Points, in no order, along strands that fork and pass close to each other.
Two points are linked if the straight distance between their rows is under 104. Some points are linked to none.
rop: [ -2  38  17  17 -15   1  52 -42  16  37 -14 -14   4  -9  -7 -41 -18  13
   3  14  -2 -35  -3  36  -6   2 -63]
bire: [  6  43  25   4   1 -32  29  -2 -28  54 -26 -20   2  14  42 -32   6  -7
   5  -2  -8 -26  -3  40 -43 -38   4]
Geda: [ 15  28   4  25 -38 -53  17 -14 -18 -50 -43  16 -34 -51 -25  29  -5  18
 -11 -32 -19  34 -14  11 -27 -12 -14]
vivol: [ 32  17 -16  -2 -33  -1  34 -52 -19 -44 -19  17 -67 -41 -17 -33  17 -22
  12  17 -25  21 -16 -17  34  17  -6]
Som: [ -2 -10 -11 -17   8 -28 -31  17  -6 -19  -5  14   2 -26   3  35 -33  19
 -13 -14  -3  34  17 -42  -8  36  -1]
Tedu: [ 33  10   4 -40  30   6 -19  30 -38 -25  26  -6 -27 -15   3 -22  41  -7
   8  23   9  19   8   1 -12 -21   4]
demit: [-19 -48 -30   2 -27  36 -19   9   1 -41 -36  -3 -41   1 -20  18  -1  28
 -23 -21  33  33 -31 -13  25   2 -19]
gog: [-12  11  10 -18  12 -24 -14  17 -22 -15  13 -13 -26  18 -36 -16  17  -7
 -61  38 -21   9  -2  30  -1 -27 -25]
Bar: [ -8 -17  -8  30  -1 -44  -3  -4  16 -15 -16 -43  25  15  17 -15  19 -21
 -12 -62 -12  -5 -20  50  30   1  57]
zap: [ -7  12  34  -5 -17  -9  14 -35  -6  21  31  23  22  16 -10 -25 -66   8
 -20  45   3  27   5  12  11   6 -15]
dib: [  0  26 -20  -1   1  28  20 -46   0  21  27  48 -18  11 -51   6  18   9
 -19   2 -53  19 -27 -29 -15   1 -12]
kos: [-18  17  27  21  -5   6  -8  -5  39  41   0 -16  21  23  10   2 -16  20
  11  -1  65 -33  48  -5  10  13  24]
geri: [ 10 -32   9  11  -9 -12   2  -4  48  -4   6  44  28 -12  17  37  38  34
  12 -58  11 -10 -12   7 -29  -6  18]
Mifup: [-19 -18  47 -37  -2 -59 -11  -7  33  19   6 -20   8 -28   2   6  -9  43
 -35   2  42  -4  12  23  -7 -10  26]
gadub: [  5   6 -48   0  16  36 -19  16 -56  24  16  -3   6  58  51  -2  -2 -29
   5  45 -17   8 -24 -12  23 -24   0]
runa: [  7   9 -11   5  30  32 -13  35 -36  24  35 -24 -10   9  29   5   3 -44
  51  37  22  -1  26 -24  34  -6  -5]
rul: [ 13 -28  11  17  35 -38 -27  10  19 -28  29   5  31  21  34  18  28 -27
 -19 -45 -22 -11  17  -6  -7  -1  33]
puti: [-22  -5  -1   3 -25   6  27   0  17 -36   3  36 -18 -67 -65  22   1   0
  15 -38  -9  23 -18  -7 -13   8   6]
nidu: [  5 -20  -8   4 -17  18   6  18 -16 -23 -19  17 -13 -47 -20  37  -5  -7
  29 -42 -27  31 -22 -20  -2   9  10]
lam: [  0 -31   8  -5  -4  29  -4 -11  31 -14   3  44  18  12 -17  32  31  23
  10 -26   4 -13  -9 -18 -13   1  39]
setek: [ 13  23  26  18   9 -13  21  19 -11  42  -7 -23  14   8  35 -24 -26 -45
  28   8 -15 -33  41   4   7  -3 -14]
fup: [-21  53 -23  -3  16  14   8  -7 -16  21  40  42   0  17 -41  15  -7   5
 -16  22 -47  -7 -22 -24 -49  -5 -21]
gane: [-17  12  40  10 -14   7  21 -23  23  14  16  -5 -16 -28 -47 -21 -44  -1
   1  10  23 -10  21  27  35  15 -25]
vuki: [-23 -27   4  -7  18 -24 -15  23  -8  20  -4 -51 -11  14 -27  38  15   6
 -33 -51 -10   8 -21  -9   2 -26  41]
Zevav: [ 11  20 -26  -5   2 -17 -20   0  -2 -42 -11   6  -6 -49 -26  23 -69  25
 -11  18  19  50  14 -38  11  42 -14]
pafop: [ 13  19   1  17  28   3   0  47  11  47  18 -26  16  -1  20 -31   7 -34
  45 -17  18 -27  48  -3 -14  -4  22]
befo: [  6  60   1 -13  30  -2  -1   4  -6 -26  64  39  -9 -45   8 -27 -20 -22
  11  55   8  -6  11  -8 -36  26 -33]
muzar: [ 35  -7  32  45   2 -32  -1 -19  -8   1  -8  -7  -1 -16  64   5   2 -38
  14 -39 -13 -20  26  -4   8   4 -18]
gapa: [-20  -3  34  25   9 -27   1   4  16  10  -3 -16  23   3  -9  22 -24 -19
  -2 -28   9 -23  32  22  27   1  55]
lege: [ 32  -8 -31 -19   9  28  -7   6 -54 -18 -13 -11 -18 -17  22  11   4 -19
  29   5 -36  33 -20 -19  50  19  -5]
lolod: [ 16 -28  27  10  10 -23 -11   8  18 -25  11  22  -5 -33  15  28  21   5
  16 -55  17  18   5   1 -31   1   9]
dov: [-24   4   8   2 -30   3  42 -37  14   7   1 -19 -34 -15 -58 -22 -29 -18
 -13  25 -18 -15  -1  11  56  19 -43]
Genov: [-39   2 -24  11  -4 -11  -2  13   5  34 -24 -18  46  35   7 -28 -14   5
   6 -29 -20  -3  27  16  43  52  44]
Nol: [  7 -31   8 -25 -17 -15  -8  24  14 -51   0  25 -19 -86   0  -3 -14  10
  25 -22  42  44  10  -8  -6  24   8]
Lemer: [-28  15  -5   2  -2  -4  10 -14  24  22 -23 -16  36  27   5 -60  -6  40
  -7   0  43  -2  12  52  12  31  -7]
nen: [ 11 -33   5 -55  -7 -32 -27  -5  42 -29  -8  30   0 -35  10   6  39  52
 -21  14   9  19 -12 -12 -37  10 -11]
zonar: [ 19  18  27 -15  15   1  10   7  -9  15  10  11   3  20 -24 -25  22  -3
  -1  -1 -26  -4   6  34 -15 -34  31]
Limun: [  7  31  22 -14   0  -8  30   8 -43  42  -9 -11 -21  12  -8  -8   3  -9
  -4  21 -29  -4 -15  22 -42 -51  -8]
Rezok: [ 42   2  13  22   9 -13 -26 -22 -29  10   2  29   1  -5  75  -1  -2 -32
  12 -17 -23  19  15 -16  -8  -1  -8]
zubu: [  7 -20  23   8  -1   2 -46 -21  32  -4   3   8  12  26  36  45  42  -1
   6   6  20 -27  24 -54 -14  -8  56]
nilo: [ 38  -5  15  25 -12  17  -2 -43 -14 -29  -4  63  13  24   9  24  32  -5
  -3 -25 -39   2  -6  18 -12 -16  16]
zolat: [-27 -30  20 -11   0 -32 -10   5 -15  -8 -14 -30 -17   0 -26  26   9  22
 -50 -38  19  15 -32  37   7 -32  30]
kegom: [-28 -11   8  12 -37 -11  -1  -9  20  -6 -11  25  -8 -46 -22  39 -42  40
 -21 -36  29  17  -5  10  -4  17 -39]
madab: [-12  15  17  38  14  11  18   5 -10   4 -27 -39   7  34 -44  34  22  -6
 -17 -27 -25 -38   0  20  11 -19 -17]
litub: [  7   7 -39   6  23  22   2  36  14  -2 -11   0  14  60  12 -61  51   7
  12  11  14 -17  10  34  -4  -9  29]
pokem: [ -4   1 -28 -29  17  -9 -56   7   6 -37   2 -10  -1   1  42  19  13  20
 -31  37  25  15   2 -60 -13  36 -22]
nagem: [-15 -34  28 -19  -6   9 -31  17  29  27 -17 -47 -27  12 -30  37  31  14
  16  14  25 -12   7 -56  -3 -14  37]
Dil: [-19  19 -18 -34  23  10  10  34  -3  52   8  10  28  36 -28  13  -4  24
   0  10 -26 -19 -12 -27 -57 -20  29]
fanul: [-32  38 -13  36   4  11   7  13   7  38  11  10  17  52  23  -5 -53  11
 -15  45  30 -29 -20  19 -38   0 -33]
boma: [ 11  18 -47 -44  13  12 -47  -1 -13 -40  13 -12   5 -24  58  26 -12  26
  -8  25  18  25  16 -51  23  51   5]
pana: [-16  17   7   6  -3 -24  18 -12  -1  38 -35 -18  41  25  21 -42 -20   4
 -11 -10 -22 -12  14  41  32  26   9]
Mopi: [ -3 -10 -16 -75  18   8   7  19  10  33  18  10  17  -1 -37   3   8  32
  -2  19 -27   9 -19 -27 -46  -9  18]
Moro: [  5 -11  21   4  -1 -39 -28  -3  -5  44  25 -16 -13 -19  35   5 -26   0
 -14 -30  23  19  19 -14 -17 -14   6]
Lopov: [  8 -11  23  53 -21 -41 -21 -13 -17   2  -3 -12 -21 -25  42  40 -10 -40
  25 -67  -6   8   8 -14  -2  -9  17]
gitak: [ 31  19  16 -22  28  13   3  10  -5 -12  31  25  -8   9 -10 -46  28 -25
  17  42   3  -4  20  26 -10 -30  20]
dezef: [-21   8  -7 -20 -10  18  35  -2  -1  39  22 -22 -13  -3 -35 -52 -35  22
 -11  42  -7  26 -52  15 -17 -16 -48]
gide: [ 13 -33 -37   9  13  37 -13  17  10  23  -7 -13  22  22  22 -17 -12 -12
  27  -5   9   1   7 -12  46  21  11]
ratip: [-18   6 -37 -14   0 -28 -28  17  -1  33   1 -17  30  57  32 -48  25   6
 -12   0  -7  -5  16  -7  -7  -1  73]
sasi: [ 59  31  -5  16  14   9 -25  10 -34 -80 -10 -12 -21 -23  -3  30  13   3
  24   6  32  28  19 -18   8   2  40]
Loso: [ -1  23 -24 -16  18  42 -11  -5  -3 -36  56  25   9  29   4  -4  23 -10
  11  83  26 -20  33  -7  24   4  -8]
soku: [-20 -24   4  22 -54  14  50 -27  22   1 -41  11   5 -59  -4  -1 -18  -7
  27 -45  23 -13 -26  49  16 -14 -25]
Noz: [  3  11   1  23 -34  -3  -1  -8  -7 -52 -30  17 -26 -53 -23   5 -53 -11
   2  -2  13  27  15  -1  16  32 -24]
lufal: [-24  37   2  12  -6   2  17   8 -24  25  17 -11 -43   2 -22 -12 -33  11
  -9  42   8   2 -45   3 -47 -18 -69]
zumor: [ 17 -30 -27  -2  13  47  -9  10  -8  -9  -8 -10 -10  -1   9  -3   1 -16
  16   5 -11  13  -9 -11  50  20 -39]
kaza: [ 26  -5  24  22   5  -3 -25  11   2 -91   2  22 -13 -22  13  24  17 -22
  19  -9  51  13  26 -18  15  26  38]
zul: [-17  36  24  37   7  14  34 -27   1  22 -27 -15  23  12 -57  17   8  21
  -3 -24   5 -46  12  40   8   0   1]
Fef: [ 15  21 -24  23   6  26 -11 -29  -7 -53   8  37   2   6  -3   1  16 -24
 -14  20 -39 -12  10  -7  23  30 -58]
rufet: [-14  12 -18   5   6   5  13  16 -13 -14  14 -14 -20  25 -10 -37  -4 -32
  -1  81  -3 -10  -5  19  27 -13 -70]
nubo: [ -4  36 -40 -31  29  23  -9 -11   0 -27  68  57  17 -16  31 -21  -4  -2
  -3  54  -3 -10 -18 -13 -29  29 -14]
Pab: [ 11  14 -27 -14  31  19  -8  57 -36  -4   3 -17 -42  -6  -2 -18  36 -22
   7  21  -6  -2 -21   6 -22 -23 -34]
pesa: [-14  23  23  12 -13   5  -1 -18 -23  39   0  -8 -22  12   6   2 -13  37
 -30   6  31  16 -18  15 -32 -25 -62]
tenet: [ -9 -41  17 -40  -9 -12  -6  -5  54 -42 -11  12  14   4 -28  23  41  12
 -14   0  -7 -20 -12   1  -9  -5  56]
Kem: [ 14 -24  -4  54 -14 -11 -52   0 -16 -14  21 -35 -29   9  24  30   8 -28
  12 -50  22   6  13 -37  18  -8  18]
bisa: [-19  19   0  27  30 -30  -4  23  18  25  -1 -41  13   6  26  -9  13  -9
 -27 -37   6 -35  10  28 -29 -13 -35]
Loz: [ 11  -3   9   1 -30 -15  68 -57 -20  10 -52 -25  -2  22  25 -31  -1  24
  -7  -6   3 -47 -12  40  29  -8 -10]
murod: [ 18  -9  -2  21 -10   8  -4 -38   0 -70 -11  49 -13   7  -8   3  32 -26
 -18  -5 -45   0 -13  18  24   3 -11]
gubo: [-10  10   4   2   6  23   7  34   7  37  -2 -46 -16  34 -22 -31  16  15
   4  18  44 -14  14  21  -6 -28   5]
tegez: [  0 -32 -24 -50   1  45  -4  12   6   1  18 -16 -15   4 -41 -13   9  26
   7  37  25  18 -17 -33  20   7  -8]
nur: [  7 -22 -31   1  23  14 -11  29  12 -10  -7 -16  21  58  -8 -17  52   0
 -14  -2 -17  -8   7  17  25 -16  18]
Sunis: [ -5  11  29  -7  19   2   2   8  11  27   1 -28 -10  17 -16   0  44  29
  -8 -20  45 -22   9  16 -43 -42  14]
dosap: [ 37  43  24   6 -15 -54  11 -35 -31 -32 -17  17 -38 -35 -16   0  -5  16
 -18   6 -28  32   9   6 -24  -8 -19]
sil: [ 28 -28 -11 -18   0  15 -31 -17   4  19  14  38  -2  -3  52  19  15  32
  19 -22  27  27 -14 -38 -19  -5  16]
zufur: [  2   4 -27   2 -30   4  34 -36 -14 -32 -16  -4 -61 -13 -42 -13   5 -25
  -5  29 -37   4  -7 -21  61  24 -45]
migo: [  3   4 -29   4  10 -49 -18  16 -11  54   6 -58  16   6  25 -34   9 -13
  -2 -54 -42   0   1  13 -14 -26  31]
zad: [ 11 -32  17  23  -1 -21 -31  -9  18 -14  16   5  10  24  26  20  21 -18
   4 -42  14  -7   9 -12 -10 -19  78]
Maz: [ -1  -9  11  -4  19 -14 -29  20 -31   3   5  -6 -15  12 -15  61  23  15
 -19 -34 -19  11   3 -41 -27 -14  29]
Bamad: [ 39  26  19  -5  15  -1  29   9  -6  30   5  19  12 -19  46 -37 -16 -38
  41  16 -18 -23  17  13 -25  -1 -27]
nuzi: [ 27  28 -28  -5 -49  -9  30 -26 -36 -68 -44  21 -37 -63 -23  -8 -17 -30
  18  11 -23  44 -12 -21  17  -4  31]
Buveg: [-26 -21  -3  17 -35  15  18 -23  24  12 -20  19  14 -39 -24  24 -18  39
  -1 -45  40  -7 -27  43   2  -9  -7]
zove: [-17 -36   3 -42  -5  -1 -20  18  28  41 -14 -59 -16  13 -13  -6   7  25
  -9   2  33   3  -8 -25   3 -13  38]
vut: [ 15 -10   7  25   6   5  -6  25 -34 -33 -31 -52 -45   6 -28  29  39   0
 -14 -29 -20  13 -12 -14   2 -14 -45]
lumon: [-10 -21   0 -54  27 -11 -11  36  39   5  21 -20  16  11 -10 -21   0  -3
 -15  54  16 -15  24 -13   9   9   9]
Fone: [-24 -19   1  17 -55   6  19 -31 -29 -30 -43  37  -5   1 -11  36 -17 -23
 -16 -26 -40  11 -31   9  11 -20  12]
ler: [ 32 -23 -11  -7  45  -1 -11  22   5  -4  20   6  30  -3  26   4  31 -22
   6 -46 -47  -1  -4  -6 -10  -2  18]
ber: [-16  30 -36  -4  14   6  19  15  26  36  -8  18  51  15   2 -26 -19  15
  -7  -8 -25 -16 -14  25 -36  19 -39]
Dazu: [-10   1  48  38 -10 -19   3 -19   1 -45 -14  -5  -2  -9  -1  30  -8 -26
 -23 -19   1 -23  12  35  19  11 -29]
sodok: [  9  13  23  -5  17   3 -20   3   8  -2  22  29  -1   6  14  15  21  18
   2   8  28 -20  36 -31 -48  -1  -9]
Zop: [-16  -5   0  -8  18   6   6 -10  52 -13  16  37  46   2 -38   8  -7  10
 -23   3 -23 -35  30  -6   4  30  12]
Bola: [ -8  11  23  -2   8  -5   9  -1  -6  48   4 -25 -15 -20   8  -7   8  40
  -7 -24  46  10  -7  27 -45 -38 -28]
Sobu: [  0   2 -50   2  19  36 -18  20 -21 -10  31  19   3  55  47 -25  -2 -13
   5  80  24  -6 -33  11   5 -11  -3]
kepu: [ 45  55  22  21 -20 -11   9 -60 -28 -22   6  42 -31 -10   5 -21  -8  -1
   7  34  -8  35  12 -14 -12   6 -20]
bonet: [  7 -23  -7 -49 -12 -31 -10  -1  32 -43   5  26 -19 -72 -21   0 -10  46
  -7  14  18  40   3 -18 -18  30  -9]
Furu: [-23  11   5  41 -35  24  41 -53  35 -15 -25  28  15 -14 -39  -6 -10 -15
  13 -22  -7 -33   3  43  38   5  24]
godom: [-10  24 -14 -21  11  -4  -5  -6  -5  -5  29  28 -14  21 -13 -34   0   5
 -46  46 -12   9 -29  30 -42 -27 -27]
zot: [-13  -5 -28 -23   7  -9 -33  17  26  26   5 -17  33  53  29  -9  29  -6
  -7  42   2 -27  22 -40  -3  -2  63]
Zivo: [-22  15  -8 -10  17  -5 -14  13   2  12  22  19  10  56  14  -2 -15   8
 -39  55  18 -13  -8  -5 -40 -16  -3]
dudo: [  0   6 -46  -7  10  29  -5  28   7   7   7  -3  -1  71  30 -38  29  10
  16  62  42 -22 -16   5  -6 -23  32]
gokul: [-29 -49 -29  -5 -19 -10   5  -5  45 -24 -37  15  43  14   5  -5   3  24
 -20 -43   8   4 -25  40  19   5  44]
mogib: [ -9   1  -5   5 -64  11  13  -8 -35 -65 -34  51   8 -47  -6 -10 -23 -45
   6   2  -3  55   0  -3   6 -17  32]
Gev: [-31  -4 -10 -21  -7  -3   4  11  44  44 -21  -4  50  31   2  -8  -7  31
  14 -12  -1 -18  28 -17   6  47  56]
pupu: [  9  -3   2 -20  17 -12 -20  23  -5  61  31 -22  -5  -8  38 -28 -28  -8
  13  -1  21  29  -2 -19 -23 -21  15]
fusi: [ 21  -8  20  30 -41  -1  34 -20   2 -53 -34  -9 -47 -48 -11  -9 -17 -17
  28 -10   5  -8   5  -4  22  27 -52]
res: [  1   1   1   4 -15  38  19 -13 -31  21  17  -7   8  16  -6  -3 -52 -14
  18  59 -30  14 -15 -26  47  21 -36]
Nuten: [ -2  -9  -8  21  33   6 -25  27   7 -24  10 -10  11  44  16  -1  29 -23
 -24  19  10 -24  34   2  24  -6 -20]
fev: [  2 -36  16  30 -29  24  14  -1  24 -18 -34  -8 -17 -37   9  -8 -25 -24
  25 -32  22 -15  -4  28  34  16 -35]
Zugav: [ 19  37  38  28   0  15   1   2 -29  -3   4  -1 -32 -11 -26  12  -9   2
  20   4  15   3  35 -16  -3   2 -30]
tefu: [-16  -6  40 -21  -3 -33 -20 -28  11  18   8  16  17  23   6   7 -15  25
 -50  17  32  -4  20  15  -5 -13  28]
dokiz: [ 40  26   5  33  18  17 -22  12 -27 -43  -6 -13 -27 -16   3  21  13   4
  17  -2  29  17  27 -27  -2  20 -27]
Tokid: [ 15  18 -26 -16  14  14  10   7 -55  22   1   7  11  27  30   1 -10 -38
   6  45 -63  -5 -23 -14   8  -9 -21]
vot: [  2  -4 -43  -7  13  23  -7  23   0  53  34 -11  31  26  58 -40 -29  -2
  27  27  22  16 -27 -19 -18   1  19]
leni: [-22  17 -46  32  11 -10 -17  33   8  60   0 -53 -14  18  32 -15 -17 -14
 -10 -31   3 -28 -16   7 -32 -14 -50]
kulu: [  6   2  -8   9  25  30   5  50  -9  27  12 -35 -17  20   1 -36   4 -21
  41  43  35  -8  14  11  15 -26 -18]
dogi: [ -8  13  25  41   4  -6   0  -5  21  34 -12 -14  32  16  18  -5   2  12
  25 -45  31 -18  38  11   4   4  55]
bukar: [ 19  40  35  -7  28  -4   2  20  -2  16  37  32   1 -40  17 -18 -21 -24
  33  22   5 -15  22   0 -51   5 -31]
Kezab: [-26 -69 -37  -3 -32  35 -23  11  31 -17 -24   8  -3   4  14  21  -2   2
 -14 -29  34  13 -29 -25  24  -1  26]
defut: [-16 -17  28  23  -8   4  25  25 -10   6 -23 -26   1 -10 -30  42 -20 -41
  21 -38 -23 -16   6   5  29  -4  33]
golak: [ 36  18  38  -4  -7 -20  -7 -30 -48  30   4  42  -2   3  48   7 -28 -14
  11  17 -24  39   5  -5 -19 -13  18]
tek: [  0 -18  27  14  -3  18 -15 -10  70 -10  -1  -3  17   7  14  -2  15  14
  10   9  62 -38  44 -13  10  20  -5]
til: [-33 -31 -17  37 -13 -28 -11 -11  11 -29 -21 -27  21  24  22  26   2 -48
 -32 -60 -11  -8 -37  30  37  -9  26]
bidu: [-16 -33 -18  20  -5  -6 -51  13  11   5  22 -39 -10   8  10  24 -19 -15
  -6 -23  24  -3  28 -42  37  12   7]
lofe: [-22  -2   7  29 -22  -2  42 -27  15 -28 -45  -3  39   3 -32  -8  18  -7
   9 -40 -13 -26 -24  68  19   6  40]
puba: [ 50  22  26  11 -32   8   5 -56 -46 -17  -8  65 -22  -4  11   5 -22 -10
  23  21 -21  37   0 -11   0  -2  24]
Rep: [  6   0  -1 -73  17   7  10   9  -5  14  49  14 -11 -50 -45 -16  -8  26
  17  25 -10  35 -17 -28 -30  11   6]
zama: [ 13  -6  -9 -22  -2   5  14  -7 -23  24 -12  13   7   9   7   2 -16  -2
 -15   7 -62  10 -24  -9  -2   3 -42]
Vasa: [  1  32 -40 -45  19  33 -20 -11 -13 -36  41  22  36 -16  55  14 -16  24
   4  48  -2   9   2 -44  -7  58  -9]
nusa: [  8 -19 -36 -23  19  45 -11  24  19  39   8 -16  21  16  23  -9  18  10
  34   7  18  -8  -5 -42  -3   8  21]
semab: [ -2 -14  10 -14 -15  19  -4  -2  -5 -12  -2  -2 -44  -7 -42  -2 -19  28
 -15   7  24  37 -12  -5  16   6 -16]
nozod: [-22 -64 -24 -13 -17 -10 -28  11  15 -21   0  17   8 -14  29  16 -26 -26
 -19 -22  14  25  -8 -19  28   4  45]
Lodan: [ -5   9  13  -5   1 -25  31   1 -18  12 -27 -42 -29 -20   6 -13   4  -1
 -26  -7 -16 -33 -15  20 -23 -18 -81]
Rilak: [ 19   0  45  26 -28  12   8 -15 -27  15 -25   5 -38 -22   3  26 -16   6
  31 -26  16  21   8  -9  -5  -7 -12]
mube: [-16   4  -9 -37  18  13  -3   9  37 -13  40   6  12  18 -49 -17  19  -4
  -2  78  11 -29  37 -14  17   1   7]
zigoz: [ -5  42 -25   4  -3  35  23  -2 -65  -2  23 -20  -9   7  -6  20 -30 -14
  35  72 -33  11 -10 -45  29  19 -50]
ribo: [ -8 -10   7  22  15 -36  -5 -12   7  21 -24 -47  12  -9  17  -2  18  16
 -35 -45  10 -12 -13  52   8 -10 -25]
tarov: [-17  15  14  -2   5   5 -26   1   7  37  20   8  14  41  28  31 -21  10
 -14  33  27 -13  15 -48 -38   0   0]
vosal: [-23 -41  -4 -15  -1 -36  -7  -4  62 -11 -23 -15  39  11   6  16  31  34
 -24 -24  10 -21  -8  15  -8   9  54]
puv: [ -8  33 -10  -2  20  25  18   6  10  46  15  38  26  10 -25  16   0  23
   3  -5 -26 -23  -7  -5 -57 -10 -16]
tekov: [  2   9 -19 -14 -24   5  20 -40 -29  12  -4  36 -22 -15 -45  17 -19   1
  -1   3 -70  32 -27 -17   8   7  -9]
Lor: [ -1  -7  17 -13  -5  22   8   3 -23  42  10 -11  13  30  -3 -14 -53   6
   7  48   2  30  -3  -4  28  -4   8]
mefo: [ 20   0  30  16  -6  15  -3 -35  13 -31  17  64   5  14 -30  16  14  -6
   2  -4 -16 -12  14   7  -5 -15  49]
Folo: [ 34  10 -22 -15   7  25 -14   6 -47 -55   7  13 -21 -23 -20  14  14   0
  19  15  -9  32  -2 -14  34  15  36]
keba: [ 13  -9 -36 -42  20  52  21  24  -1   9  35   3  16   4 -24 -43   6   0
  20  44  -3   2 -17   1  17   5  -1]
Vor: [ -6  11  25   0  -1 -17   2 -30   0  32  -1  17  28  16  14  -1 -39   9
 -31  11 -15   1  13  38   2  -6 -10]
remit: [  5 -27 -17 -29  21 -21 -38  12  26 -17  11   6 -10 -10  43  -4  36  28
 -37  -4  24   6  -7 -30 -36   8 -37]
Demod: [-19 -26 -18 -47   2  -8  -2  21   5  53 -10 -29  16  34 -19  -8 -16  31
 -17  -4  -7  23 -13  -8  10  -6  49]
torav: [-11 -32  -9   6 -13 -43 -52 -14  30  33  23 -33  15  -7  27  11 -31  -1
  -7 -42  16 -12  26 -29  -3  -2  33]
bur: [-22 -40   3   9 -21 -35 -17  12  -4 -54 -15   3   1  -9  22  18  -6 -44
 -37 -34 -16  28 -16  15  22  -5  20]
lefu: [  0 -19  11  38  16   2   9  26   2 -19 -17 -62 -14  20 -11  29  45 -27
   3 -53 -14 -21 -17  15  24 -10 -31]
Lepel: [-18   6  52 -16   5 -24   7   4  22  38   8 -22  10 -36 -25 -12 -39  20
  -6   3  39  -2  28  34  -3   0  -6]
moz: [  6  -1 -11 -39  20  -2 -27   8 -15  -4   3  23  10 -11  -2  58  18  26
  -5  -4 -24  11   1 -68 -36  16  23]
nivuf: [ 15   0  16   2 -22 -44  67 -43   2   5 -45  -3  17 -26   6  -9   9  14
   9 -36 -30 -48 -14  53  10   2 -10]
deki: [  1   2  28  49  11 -10 -11   1  -4 -38  -2 -15 -13  30   3  31  19 -37
 -14   2   0 -24  40  16  40  -1 -35]
kune: [ -1 -17  40   8 -16  22  -7  -3 -13  31  -9 -15 -42  17 -16  28  -8  26
  12 -23  48  15   1 -12   2 -34  31]
vekon: [ 41 -11  22  10 -16 -34  -3   8  -6 -39 -10  40 -16 -79  30   6  -4   1
  36 -34   8  42   1  13 -15  13  -6]
luz: [ -4  33 -26  -9  38  42 -16  31 -26 -16  41  12  -4   5  14  23   9 -15
  27  44  16 -18  19 -31   9   9 -26]
fipon: [ -4 -13 -19 -14 -42   4  20 -24 -10 -32  -3  84  10 -55  -7  -2 -19 -30
  19  -7 -31  35 -16   4   6   2  29]
sez: [-17  32   2  33  -1  25  33  13  14  44   1 -20  13  10  13 -32 -46  -2
  18  28  17 -25  -6  19 -10   7 -64]
nokel: [ 18   2 -10  -4   4 -33  -9  -4 -19  59  -7  -7   9  16  49 -32  10  -3
 -16 -21 -27  20 -14  26 -31 -45  20]
pudeg: [ -9  -7 -24  16   3 -29   7  27  -4  23 -29 -73  11  22   8 -40  30 -13
   9 -53 -40  -1  -4  25  27   9  26]
buf: [  1 -26   8   4   0 -32  10   4  -5  13 -33 -67 -24 -15  29  -8   1 -10
 -20 -34  -9 -17 -13  23  29  -7 -52]
nevup: [ -7  -4 -20  13  11  32  -8 -23  26 -16  13  37  15  25 -34  11  -2   7
 -27   4 -23 -18   5  -2  25  31 -37]
Dage: [ -6  -8  47   5  -1  -4   2 -10  -7   5  -8 -22 -19   9 -31  16  16  26
 -16 -22  37  -6  -1  33   4 -34  33]
mudag: [-21 -26   3 -41  -5  -9   4  -7  76  13 -14  25  55 -12 -15   3  -4  34
   3  14 -14 -25  19 -15  -8  36  27]
Doguz: [  1  11 -25  -6   3  39  38 -13  12  22  50   6   1  -7 -27 -62 -19  -8
  16  63  -9  18 -31   1   6   4 -28]
gipul: [ 10 -15  19   1   3  14 -37  -4  38 -21   3   7  -5   5  30  27  29  14
   9  24  48 -25  32 -55  -9  19   5]
robol: [ -6  14  15  38  -5  18  29 -44  35  -3   0  22   7 -15 -52  17  12   5
   1 -39 -21 -31   0  30  -2   4 -21]
Gebam: [-40  43 -16   0  10  -7  27  -4   7  38 -19   4  44  13 -16 -46  13  45
  -6 -12   7 -21   0  51 -27  26 -16]
mutuf: [ -1  40 -24   6   1  18   6  -1 -63 -34  34  -4 -24  15   6 -15 -12 -16
   7  92   1  22  -7  -8  18   5 -41]
Zepo: [ 13   5 -30  -5  22  20 -15  45 -54 -24  -9 -52 -48   2 -19  12  30   2
   6  20  -1  34  -5 -16  21  -4 -48]
Fupul: [  3  -4  -6 -14  -9 -28  16 -23  -4  -2 -16   7  -9 -21   4   5 -11  15
 -29 -16 -52   1 -14  14 -21  10 -81]
rata: [ 16 -26  -1 -28   3  16   8   8 -28  47  -3  -9   3  37 -11 -27 -18   4
  -4  24 -19  43 -24   6  21 -25  46]
Ludis: [ 24 -18  18   4  22  11  18  25 -16 -27  -5  -7 -13 -18 -36  32  36 -23
  36 -44 -55   3 -23 -10 -10   7   4]
zet: [-52  -6  -3   5 -50 -22  13  -3  22 -51  -4  31  12 -68 -35  27 -17   6
 -19 -30  13  27  -5   9 -12   8 -12]
vesud: [  8  -6  26  18 -23 -27  66 -24  19 -38 -29 -15  11 -15 -16   5  13 -29
  22 -46 -27 -57 -17  42  15   1   4]
bep: [ 11 -16  38  12  -3  14  33  12  -3 -11 -20 -12  -6  -2 -38  24  22 -25
  38 -56 -25  -8 -29  25  -7 -26  38]
sig: [ -9  10  -9 -24  33  -6 -13  53  31   6  11  -9  45  26   3 -21  33 -21
  10  34  -4 -40  43 -17  -7  10  42]

A fork is a point with three links. Follow the links from the first point to the second and name the forks in between, in order.
fusi / muzar -> Dage sasi
zove / Gev -> Lor Vor pana
Rezok / fusi -> sasi Dage
defut / rul -> gipul
mefo / buf -> pana puv zama
vosal / Lemer -> lam pana
Lemer / Fupul -> puv zama
Sunis / zet -> Dage

A fork is a point with three links, a tip a point with one. Leave the first point through the second and follow the links. Name the first fork or tip that comes.
Nol / bonet -> pafop
fusi / Noz -> Dage
vut / lefu -> Loz
fipon / mogib -> Vor
gide / nusa -> Geda
Kem / bidu -> sasi
nozod / Kezab -> Sunis
zolat / vuki -> gipul
mefo / nilo -> pana
pafop / setek -> lam

Follow the links from the first point to the second, and from the first to the third. Name the last point that the two ways share.
fanul / Noz / ler -> gipul
Gebam / mogib / zove -> Vor
mogib / Fupul / tenet -> pana
fup / dov / nen -> pana
Loso / pudeg / dokiz -> Sunis
mutuf / mogib / Gebam -> Vor
Demod / vosal / bonet -> lam
